Each scene shows the same named points in several views. A view is turned or mirrored, shifted and resized as a whole, has a little noise and may leave points out.
(in the rows, 128 means zero)

Scene 1
View 1
z958: 130	150	152	145	136	158	145	124	105	115	132	142	110	132	126	135	164	112	117	145	118	124	118	135	102	100	116	164	161	149	188	123	139	115	106	103	134	122	117	98	140	119	116	133	124	138	117	112	117	133	114	130	109	105	139	119	120	111	125	93	113	123	125	160	154	142	139	145
z906: 143	154	146	157	125	160	164	119	107	91	136	128	95	138	118	131	132	158	132	146	125	119	106	160	117	97	78	197	176	169	232	90	156	93	129	119	159	111	83	25	169	130	168	117	123	168	101	120	123	143	131	119	112	102	157	131	52	120	105	63	122	96	117	180	157	133	148	158
z969: 84	141	167	115	145	137	185	125	100	128	119	92	134	120	164	115	135	147	142	111	120	130	96	169	91	77	112	172	188	130	210	165	127	95	139	97	101	121	130	95	110	117	88	129	111	170	78	87	92	124	67	127	101	112	149	106	141	111	170	104	89	122	108	169	168	171	160	130
z607: 132	134	156	147	141	158	141	127	113	118	152	139	120	133	137	140	160	82	106	152	121	125	124	123	102	112	119	144	151	148	172	124	140	107	93	113	128	113	115	115	144	113	100	142	130	140	121	110	126	134	112	138	106	105	143	109	138	107	136	119	119	146	121	147	142	140	136	119
z410: 126	199	155	129	132	158	146	117	94	126	78	161	87	126	101	123	185	141	134	126	124	132	125	132	102	66	137	198	170	138	195	130	125	152	141	55	139	162	142	101	102	116	132	132	108	112	107	101	92	130	118	106	105	120	112	139	122	115	107	51	97	72	139	187	184	163	145	210
z43: 143	168	150	148	132	165	135	122	104	114	121	164	96	133	109	139	178	107	114	151	118	127	129	122	106	99	123	171	153	152	182	113	139	131	105	91	146	133	119	100	138	117	127	134	123	121	128	117	118	136	128	124	110	107	129	125	116	112	108	79	117	110	134	166	159	139	132	164
z349: 144	135	154	152	141	160	133	125	121	116	157	148	112	132	124	143	161	72	99	157	126	127	130	110	104	117	119	143	146	154	166	111	145	111	90	114	138	113	108	113	146	110	110	148	131	135	121	114	131	138	126	134	105	108	137	114	133	109	125	118	128	143	120	146	139	134	134	128
z323: 165	145	138	178	132	181	100	132	105	110	156	197	106	142	106	165	206	42	81	185	103	119	147	86	106	141	136	130	119	163	138	100	144	135	48	112	157	116	121	139	167	118	104	145	146	95	180	137	149	137	147	151	117	89	130	113	137	103	97	110	136	154	146	132	132	112	105	122
z239: 148	186	143	154	126	169	136	121	94	107	106	172	84	136	96	137	182	135	122	148	118	123	126	129	113	90	115	193	159	157	200	101	140	140	115	82	160	141	118	76	141	124	150	124	119	116	130	120	115	137	138	116	114	105	128	137	87	115	89	49	115	85	142	179	170	136	133	189
z469: 144	131	157	149	135	151	162	119	130	100	161	112	104	133	128	130	115	125	119	144	141	123	110	148	113	106	80	172	172	165	215	91	159	80	125	131	146	103	75	46	163	117	149	132	125	179	80	111	129	145	128	119	104	113	159	125	75	118	125	99	128	118	104	167	140	137	156	137
z850: 136	136	158	145	140	154	152	121	121	112	153	127	110	131	129	134	141	103	113	147	132	126	118	132	105	106	104	160	160	155	192	110	147	99	113	116	138	112	99	85	147	113	122	139	125	155	100	109	126	139	119	127	103	110	147	118	111	112	130	106	123	130	113	158	144	140	145	136
z617: 117	92	164	144	147	143	171	126	129	111	188	88	139	129	165	132	107	95	112	143	131	123	104	150	101	121	88	137	167	153	197	123	153	60	104	150	118	81	85	82	161	112	98	140	133	192	84	102	131	136	96	143	102	106	172	96	122	110	167	147	123	166	93	142	128	142	153	80
z899: 120	153	162	132	141	152	151	122	109	127	124	133	113	124	131	128	162	105	121	133	128	130	120	128	96	90	128	161	163	138	181	137	131	120	119	89	122	132	127	117	116	109	102	141	119	135	101	99	107	128	104	122	103	115	131	118	145	110	139	104	107	120	122	162	159	156	145	151
z572: 154	157	154	151	134	164	133	120	121	113	138	156	92	131	104	138	162	95	106	152	135	127	131	114	110	105	117	166	152	158	183	98	147	122	108	102	152	128	106	92	143	112	136	142	125	132	112	114	125	140	141	119	103	115	131	130	108	113	107	90	128	114	124	164	149	138	138	164
z294: 167	151	154	155	138	167	120	117	137	118	153	165	88	130	96	144	164	62	92	161	145	131	141	90	110	114	122	153	138	161	160	86	150	124	98	105	156	125	98	110	144	102	134	157	128	126	111	114	134	144	154	117	99	121	126	131	121	113	105	108	139	124	122	152	137	132	135	159
z930: 86	115	171	118	158	143	154	133	109	149	149	112	153	116	172	132	164	60	108	129	118	133	117	121	78	105	151	113	155	120	146	183	118	104	95	101	79	116	152	180	100	99	29	156	127	140	108	84	107	117	61	149	98	111	139	87	219	97	191	163	96	177	110	130	144	167	141	86
z400: 127	163	154	139	139	160	133	124	102	128	118	160	109	129	120	137	186	91	112	142	116	129	131	115	96	96	141	154	150	139	164	137	129	136	101	81	129	138	140	136	117	111	95	142	123	112	127	107	111	127	111	129	106	110	122	118	153	107	126	98	108	124	133	156	159	148	133	154
View 2
z607: 111	143	135	122	121	114	112	131	133	125	150	116	130	134	142	106	139	131	110	130	126	133	126	117	127	128	139	116	132	99	116	119	136	124	120	156	130	134	125	137	128	121	122	128	129	112	137	140	116	113	136	129	116	88	131	129	137	142	134	97	123	125	116	110	141	117	129	141
z617: 124	145	131	136	128	84	93	129	103	99	146	98	126	149	157	103	147	147	106	105	117	155	150	112	130	112	168	120	105	97	101	118	152	126	132	187	114	129	148	122	127	102	117	114	131	95	132	150	101	145	107	139	126	101	114	132	105	168	122	98	101	140	111	123	148	91	122	165
z572: 95	148	129	132	107	117	106	142	136	137	149	126	147	132	139	123	130	130	109	129	128	127	131	103	120	129	133	132	143	94	87	129	122	104	98	163	150	131	136	150	119	123	131	158	120	115	127	126	131	105	155	132	106	85	136	120	148	138	149	98	135	126	117	100	146	130	135	122
z469: 98	150	124	147	108	87	84	145	109	114	143	111	154	143	152	127	135	145	104	102	119	145	155	97	119	109	156	143	124	94	59	130	131	102	101	199	142	128	168	137	112	106	135	159	117	98	117	130	128	138	133	145	109	101	118	121	127	160	145	103	116	146	122	112	153	114	136	139
z969: 111	134	116	118	100	117	106	109	116	125	125	121	117	131	117	123	140	127	111	147	96	145	175	135	127	120	135	102	117	113	103	100	146	159	124	174	108	117	165	130	112	105	137	125	109	103	135	134	113	177	121	108	140	79	105	131	149	152	159	143	94	135	136	128	132	129	134	152
z43: 90	142	131	121	106	125	112	135	142	139	144	130	142	123	132	119	132	126	111	136	126	122	128	117	123	129	120	125	148	99	98	125	120	115	101	157	148	136	133	148	121	127	137	158	119	115	132	124	137	108	157	127	105	87	132	122	159	130	153	108	135	130	128	104	141	144	142	121
z906: 80	145	127	138	100	94	88	144	118	121	135	119	162	127	145	129	136	146	107	102	117	137	152	111	122	103	137	148	138	101	54	129	119	108	92	200	149	140	175	136	110	110	152	178	109	95	115	122	151	136	143	144	93	115	109	117	145	148	157	119	124	159	139	117	148	147	155	128
z899: 105	140	124	120	106	125	112	125	133	136	141	126	129	131	125	121	134	123	111	147	114	132	144	120	123	131	130	112	135	103	107	114	133	131	112	157	131	123	139	143	119	119	130	138	119	115	136	130	120	132	143	117	124	76	128	125	152	140	152	116	120	123	124	111	136	130	132	135
z239: 74	143	129	121	95	127	109	140	145	146	137	137	157	115	128	131	129	127	111	132	123	117	132	119	121	123	108	137	157	103	80	127	110	113	85	166	159	140	148	151	116	129	152	183	110	113	125	116	156	110	169	129	93	97	126	116	172	125	166	121	142	141	140	103	139	166	157	109
z850: 105	146	129	132	111	105	100	136	122	123	145	116	140	137	144	117	136	135	109	121	122	138	141	108	123	120	144	127	130	96	90	122	134	115	110	174	135	129	145	139	120	115	129	144	123	107	128	134	122	125	137	134	114	90	125	125	135	149	142	102	120	134	120	111	146	119	134	139
z349: 109	146	134	126	121	113	109	136	134	127	153	117	135	136	145	108	137	131	109	127	131	131	121	109	126	130	140	122	136	93	110	124	133	112	115	155	138	134	121	143	129	124	120	134	129	114	135	137	117	103	142	133	113	85	138	126	135	141	133	89	129	122	111	104	145	115	126	136
z294: 102	152	130	135	113	115	107	149	140	137	160	125	147	139	144	119	129	126	107	129	136	126	120	92	116	136	138	132	145	88	91	134	123	91	98	156	156	128	122	156	122	129	120	153	126	122	129	127	123	88	159	135	107	74	150	121	142	138	141	79	140	116	104	92	148	114	126	121
z400: 104	139	130	111	110	137	123	124	146	143	145	130	127	126	124	114	134	118	112	154	123	122	126	123	126	138	118	108	143	101	123	114	129	130	113	139	136	130	121	149	125	129	127	136	122	121	141	130	121	111	153	115	119	72	138	127	160	129	150	109	130	115	122	105	134	134	131	128
z958: 99	141	130	122	112	117	108	130	132	130	142	123	136	127	136	115	136	130	110	131	121	130	136	119	125	125	129	121	138	101	102	120	129	124	110	163	136	134	139	140	123	120	135	145	121	110	133	130	128	121	145	126	111	91	125	125	148	139	147	110	125	133	127	111	140	134	139	133
z410: 82	139	116	116	84	143	117	126	146	159	131	146	141	118	105	141	123	114	112	164	110	118	153	123	116	136	104	116	154	106	86	114	116	130	89	154	146	120	152	158	106	127	148	170	102	121	129	112	143	134	169	107	116	67	129	120	186	124	181	137	130	124	138	105	130	165	147	111
View 3
z239: 102	136	160	142	123	157	116	131	152	156	113	153	123	113	127	134	98	127	106	135	148	120	93	102	116	117	124	145	155	131	127	112	123	130	108	149	143	124	122	140	133	98	97	140	137	118	151	118	145	140	137	138	118	141	107	140	126	139	137	152	126	154	111	128	132	138	120	130
z349: 124	117	117	132	149	154	126	131	133	118	127	143	99	114	126	123	99	121	136	109	127	125	121	124	114	130	138	131	114	142	125	123	112	139	132	140	148	126	108	111	154	129	118	140	144	132	147	114	138	127	130	112	118	145	140	123	119	142	124	124	134	133	131	122	142	126	133	133
z323: 139	97	126	142	159	166	140	156	132	96	134	149	105	110	138	103	101	139	124	115	137	132	124	151	125	160	133	118	127	142	112	127	91	135	128	134	145	139	113	124	138	134	107	134	141	144	154	109	111	145	149	108	107	152	152	125	115	119	163	140	123	127	115	148	148	100	146	143
z899: 106	134	129	124	131	151	113	129	135	140	124	148	91	121	112	134	103	115	129	114	133	133	116	109	112	121	142	154	127	133	127	117	130	133	131	139	153	123	108	113	149	128	129	150	149	127	136	123	146	114	134	127	128	133	125	134	113	152	107	128	143	147	135	124	141	132	125	119
z469: 114	139	115	133	150	140	114	98	151	145	116	136	121	110	125	139	93	111	143	118	124	97	105	93	115	96	124	124	107	145	149	121	129	142	113	142	145	113	118	114	175	103	106	142	137	106	150	105	162	127	108	119	126	159	123	118	140	159	112	117	128	133	136	96	127	164	120	136
z572: 112	122	136	140	136	157	126	125	142	132	118	147	115	110	131	132	97	125	121	116	136	117	109	113	110	118	130	133	131	139	126	119	115	139	122	151	146	124	112	123	144	113	103	136	143	128	153	118	148	134	130	118	115	141	125	128	123	143	124	135	130	143	122	114	134	135	126	133
z410: 86	142	167	132	102	158	109	134	143	167	113	158	104	121	114	144	103	121	100	128	152	136	97	96	105	113	135	171	165	123	120	108	136	128	122	154	150	123	113	133	124	108	115	148	148	126	141	136	155	123	141	144	123	118	98	152	109	148	109	152	141	168	117	128	134	134	114	112
z43: 110	127	143	136	131	156	119	134	142	139	121	151	109	115	124	129	100	124	117	123	141	127	107	114	116	125	131	143	140	134	125	118	120	133	119	144	147	126	115	128	139	114	109	142	142	126	147	119	141	132	136	128	119	140	122	135	119	140	130	141	131	147	120	129	137	129	126	128
z617: 130	136	84	117	169	132	110	105	136	124	131	127	90	118	113	128	98	102	170	103	107	112	128	107	124	111	139	126	77	147	150	126	130	142	130	122	152	117	111	91	192	132	137	154	143	111	133	100	149	107	108	111	136	167	147	109	130	165	103	95	138	118	156	105	139	153	130	135
z958: 113	134	130	128	138	149	114	129	141	139	123	145	100	119	117	129	101	117	130	120	133	126	111	110	117	121	136	144	126	135	130	118	126	133	122	136	149	124	114	119	153	121	120	149	143	122	139	115	142	123	131	127	127	145	126	130	120	148	122	131	135	140	130	128	138	135	127	128
z400: 109	127	138	127	129	157	117	143	132	135	127	152	88	124	114	127	105	121	121	115	137	143	118	119	114	134	143	158	138	130	117	117	123	131	133	139	152	128	108	118	137	132	129	150	149	135	136	126	136	118	142	128	124	128	127	139	106	143	118	136	142	148	129	138	145	118	129	119
z930: 120	127	96	101	146	146	110	144	109	111	142	143	43	134	96	121	110	105	155	92	115	163	148	130	117	142	165	167	98	133	120	123	129	133	161	119	165	130	94	84	161	171	171	165	161	142	116	127	131	85	137	115	138	128	155	130	92	156	89	107	160	134	159	139	158	108	140	111
z969: 98	160	120	107	130	134	90	116	136	163	122	140	76	131	93	142	104	97	145	115	125	137	116	88	118	105	149	171	116	129	142	114	154	129	130	125	157	116	111	102	167	129	151	168	150	111	119	122	157	92	121	141	147	138	117	135	114	171	86	115	152	147	152	123	139	150	117	111
View 4
z239: 149	119	123	122	120	104	145	126	137	141	127	94	116	104	181	123	136	143	170	139	137	111	117	93	145	135	137	137	142	118	116	103	97	142	99	149	159	101	113	89	152	125	150	99	101	153	147	160	114	118	119	149	111	129	115	126	108	123	119	97	177	97	155	123	163	65	139	104
z969: 174	66	150	109	132	119	156	129	100	113	148	151	135	147	146	133	145	130	159	144	109	177	138	105	87	91	141	144	160	145	137	144	88	137	96	112	166	83	135	122	121	137	131	179	131	192	163	107	130	133	172	133	152	75	147	132	139	141	72	122	123	123	130	124	98	96	106	166
z400: 164	93	136	114	138	117	133	137	132	124	164	130	124	119	153	132	132	120	153	156	116	127	152	107	137	112	145	154	126	116	155	128	108	167	122	135	177	103	85	105	116	140	150	94	109	179	149	158	92	109	133	159	127	97	138	121	98	125	133	117	147	141	120	126	140	109	122	148
z572: 149	112	131	118	141	117	135	114	143	124	137	123	120	112	170	112	121	138	151	132	125	110	127	87	133	128	151	133	157	104	135	120	106	148	115	159	146	114	97	111	152	122	150	91	109	157	141	157	89	106	125	149	118	108	137	141	111	118	135	126	137	106	142	137	140	95	137	114
z323: 142	107	131	113	161	126	102	124	173	157	188	123	131	112	135	109	119	132	131	154	128	75	159	92	162	158	152	140	118	96	166	109	142	175	139	151	162	131	73	130	128	150	145	53	112	169	118	174	77	99	99	179	89	96	144	144	77	139	191	156	159	132	102	131	146	154	140	103
z43: 153	108	131	119	135	114	137	125	138	134	145	116	121	113	166	121	131	135	157	142	127	113	132	95	139	129	142	140	141	113	136	115	107	151	111	145	160	106	100	105	139	130	148	96	109	163	144	157	101	113	124	154	116	111	131	130	104	126	131	117	156	113	137	128	147	94	131	119
z607: 154	88	142	109	155	127	125	117	141	130	166	145	133	129	142	113	124	133	138	143	115	122	145	94	121	125	151	137	149	113	154	130	119	154	122	141	154	115	100	134	132	138	139	112	124	177	137	143	93	113	135	154	119	82	151	147	110	136	139	151	128	125	117	134	118	131	127	130
z930: 182	50	158	99	163	138	126	138	116	107	205	182	142	153	113	135	132	105	129	167	91	165	182	117	101	85	157	161	128	127	195	162	121	178	138	110	185	104	84	142	86	158	137	130	133	215	150	127	82	111	165	159	151	44	172	131	107	141	128	157	98	176	82	130	86	165	101	199
z958: 156	96	138	114	140	118	135	122	134	131	150	128	129	123	155	120	131	136	152	141	122	127	134	95	123	126	143	136	149	118	138	123	108	147	109	138	157	105	111	119	138	134	138	120	120	173	143	142	106	118	134	150	121	95	140	139	115	133	121	130	144	114	131	128	129	104	128	125
z906: 140	114	133	120	132	110	147	100	136	144	113	114	126	122	175	103	130	165	162	115	137	120	98	75	113	145	138	113	183	121	99	107	96	111	86	151	127	104	146	120	178	115	133	149	123	148	139	127	131	129	133	131	109	113	129	157	138	136	99	128	152	67	163	131	131	70	139	81
z899: 164	88	140	112	138	119	140	128	124	117	150	136	126	127	157	126	133	128	154	144	115	140	138	102	117	108	147	144	147	121	146	133	101	152	113	136	165	101	104	112	128	133	145	119	115	178	151	140	101	117	145	147	134	93	141	131	114	127	113	122	133	126	130	129	125	101	122	148
z410: 169	107	126	124	106	101	158	143	112	117	125	99	110	106	187	143	142	126	181	148	124	142	124	107	138	102	135	156	131	127	124	116	80	151	99	136	178	83	105	70	131	125	158	105	94	166	167	158	111	117	136	147	138	128	116	103	108	111	96	71	167	119	156	119	163	48	124	146
z469: 143	104	141	113	148	122	144	93	137	124	120	140	133	128	166	96	120	158	146	112	124	124	109	75	98	132	151	111	195	113	116	127	103	118	97	157	120	113	134	137	174	113	135	145	130	153	135	124	110	121	142	130	120	96	147	168	142	132	109	149	117	78	151	143	110	93	137	97
z349: 150	97	139	111	157	127	125	114	148	127	162	141	128	124	149	110	119	133	136	139	118	111	143	89	126	128	154	135	152	104	153	130	121	156	125	151	150	119	92	130	139	131	143	96	118	170	134	151	83	107	129	157	116	88	150	149	108	128	148	150	125	122	121	139	123	128	132	124
z850: 151	97	140	112	150	124	136	109	137	124	143	142	131	129	157	108	124	143	144	129	120	126	130	86	111	125	151	126	169	112	136	130	109	139	111	149	141	111	114	130	150	124	139	125	124	166	138	136	99	116	139	142	122	90	149	154	125	131	123	145	123	106	135	138	116	109	130	119
z294: 146	117	132	117	152	122	129	109	154	115	139	129	117	105	172	107	110	134	142	130	119	97	133	85	139	131	159	133	157	91	145	127	115	158	127	172	140	126	79	114	155	117	159	62	103	153	134	171	66	96	120	157	115	109	143	145	101	108	157	134	124	112	139	145	145	104	145	112
View 5
z969: 73	151	54	161	109	122	171	96	95	165	141	136	129	152	105	116	107	163	87	164	148	144	109	143	156	100	138	131	153	119	126	109	113	155	98	126	127	117	126	131	161	127	153	110	122	115	138	125	138	162	134	174	138	126	114	112	90	122	135	114	152	117	163	126	143	119	116	142
z958: 99	137	103	136	128	133	151	92	117	125	136	120	136	143	130	140	119	149	104	134	139	117	112	133	145	125	127	119	129	122	117	118	135	148	126	101	135	100	116	115	151	140	125	108	128	127	141	128	132	151	151	151	145	123	127	118	106	111	131	124	146	125	152	126	146	119	123	145
z572: 116	133	116	126	136	134	145	93	119	107	130	112	143	133	138	145	115	150	107	116	151	111	103	119	145	137	120	116	116	128	108	116	145	145	140	87	145	94	110	114	146	145	117	109	136	130	148	126	122	151	153	142	140	122	132	116	112	110	143	120	141	128	147	136	142	119	118	146
z617: 54	137	86	131	113	104	152	105	115	141	131	124	128	123	142	131	116	139	100	171	157	142	130	123	127	150	103	124	118	121	140	79	133	135	98	126	132	116	108	133	129	131	138	99	131	109	132	105	192	148	137	182	110	89	147	129	78	133	118	111	155	121	165	132	162	139	142	138
z43: 116	135	116	132	134	142	147	89	120	112	135	116	140	144	132	146	119	150	108	118	137	107	106	131	148	122	130	116	126	124	109	129	139	150	139	90	138	93	112	108	154	143	117	110	129	134	143	134	114	150	157	138	151	130	125	117	117	104	136	125	141	127	147	128	142	114	118	148
z906: 123	125	103	152	136	138	163	104	121	93	110	125	169	129	164	119	121	129	95	152	177	163	92	123	152	145	136	99	126	111	105	135	123	161	125	108	146	78	115	136	145	149	113	128	133	111	160	119	130	141	148	157	148	109	143	105	98	104	148	116	130	95	160	123	139	131	129	141
z349: 90	136	118	116	128	127	138	92	121	121	140	113	127	135	132	152	118	148	113	125	136	100	122	125	134	138	110	123	113	130	123	101	148	135	133	93	136	105	108	109	141	139	122	99	134	131	134	124	146	150	154	148	131	114	133	126	108	118	125	123	149	139	148	133	153	121	127	146
z239: 139	131	118	143	141	153	153	90	121	97	127	117	156	147	142	139	120	145	105	117	147	120	92	133	156	123	142	108	130	120	97	148	134	159	145	87	142	81	118	113	158	150	109	122	131	132	155	137	96	148	158	133	163	136	124	106	121	95	148	126	133	115	148	124	135	112	113	148
z899: 95	144	91	137	123	131	152	91	107	138	142	120	130	145	115	138	112	161	101	130	139	112	110	133	149	114	127	127	134	127	118	110	135	147	123	100	134	108	116	115	156	135	134	106	128	128	139	129	125	159	147	152	141	129	119	118	106	114	135	120	148	130	151	132	143	114	115	146
z410: 137	143	90	154	134	153	163	86	104	124	136	122	149	157	111	131	111	167	95	112	143	116	83	138	171	96	152	118	146	125	96	146	128	166	140	88	141	92	125	112	172	143	126	121	127	133	153	142	73	163	153	134	167	153	106	101	122	97	157	122	137	120	146	130	125	102	97	150
z607: 82	138	110	122	124	124	142	93	120	129	143	117	123	138	128	148	119	150	110	134	132	105	125	131	134	129	114	125	120	126	127	101	140	138	125	101	132	109	110	111	145	137	127	98	130	130	132	125	150	151	151	152	133	116	130	127	104	118	120	123	153	135	152	130	156	121	128	145
z294: 114	132	129	111	137	129	132	91	120	103	134	104	138	124	137	155	114	153	114	102	147	93	108	112	138	147	106	119	102	135	111	102	158	137	147	77	148	98	102	107	139	145	115	103	142	135	144	121	126	151	156	138	132	119	135	120	114	115	143	118	143	139	142	146	144	119	119	146
z930: 36	160	75	123	101	109	144	86	103	189	169	123	86	154	80	151	109	177	108	143	104	82	146	144	131	97	108	152	135	134	148	73	139	128	103	115	115	143	117	103	153	119	157	79	122	132	110	128	164	168	141	168	120	125	109	139	96	134	103	122	172	158	153	131	163	112	122	146
z323: 99	131	161	96	139	139	120	84	144	99	149	102	117	144	142	179	132	137	131	104	107	63	138	134	120	141	105	118	103	128	121	115	158	127	153	79	130	97	100	85	142	146	99	91	131	148	127	138	144	138	174	125	143	119	137	138	124	106	104	141	149	149	140	121	165	116	136	151
z469: 102	127	96	141	129	121	157	105	115	108	115	121	158	119	157	124	115	136	96	151	177	154	100	113	144	155	119	108	117	119	116	107	133	149	118	107	148	91	110	137	135	143	122	117	138	111	154	109	150	146	141	165	129	101	147	112	91	119	145	109	138	108	159	135	143	135	129	139
z850: 95	135	102	131	126	124	149	98	116	120	131	119	139	130	139	135	116	146	103	139	153	126	111	122	140	138	117	117	120	125	120	105	138	144	123	104	140	101	110	122	142	140	126	108	134	122	143	119	145	151	147	158	132	112	136	119	99	118	136	116	145	122	155	132	147	125	125	143
z400: 98	144	107	128	127	138	144	85	114	134	150	116	121	151	110	152	116	164	110	114	120	88	116	139	147	108	127	130	130	130	116	117	140	144	134	90	131	109	115	102	159	136	129	101	127	138	134	136	117	159	156	140	147	137	113	121	116	110	127	127	151	140	146	130	146	108	114	148

Which points are out of place in each view (at most two, in the order of its rows)? Write none if all are in place.
view 1: z899
view 2: z469, z239
view 3: z400
view 4: z323, z294
view 5: z410
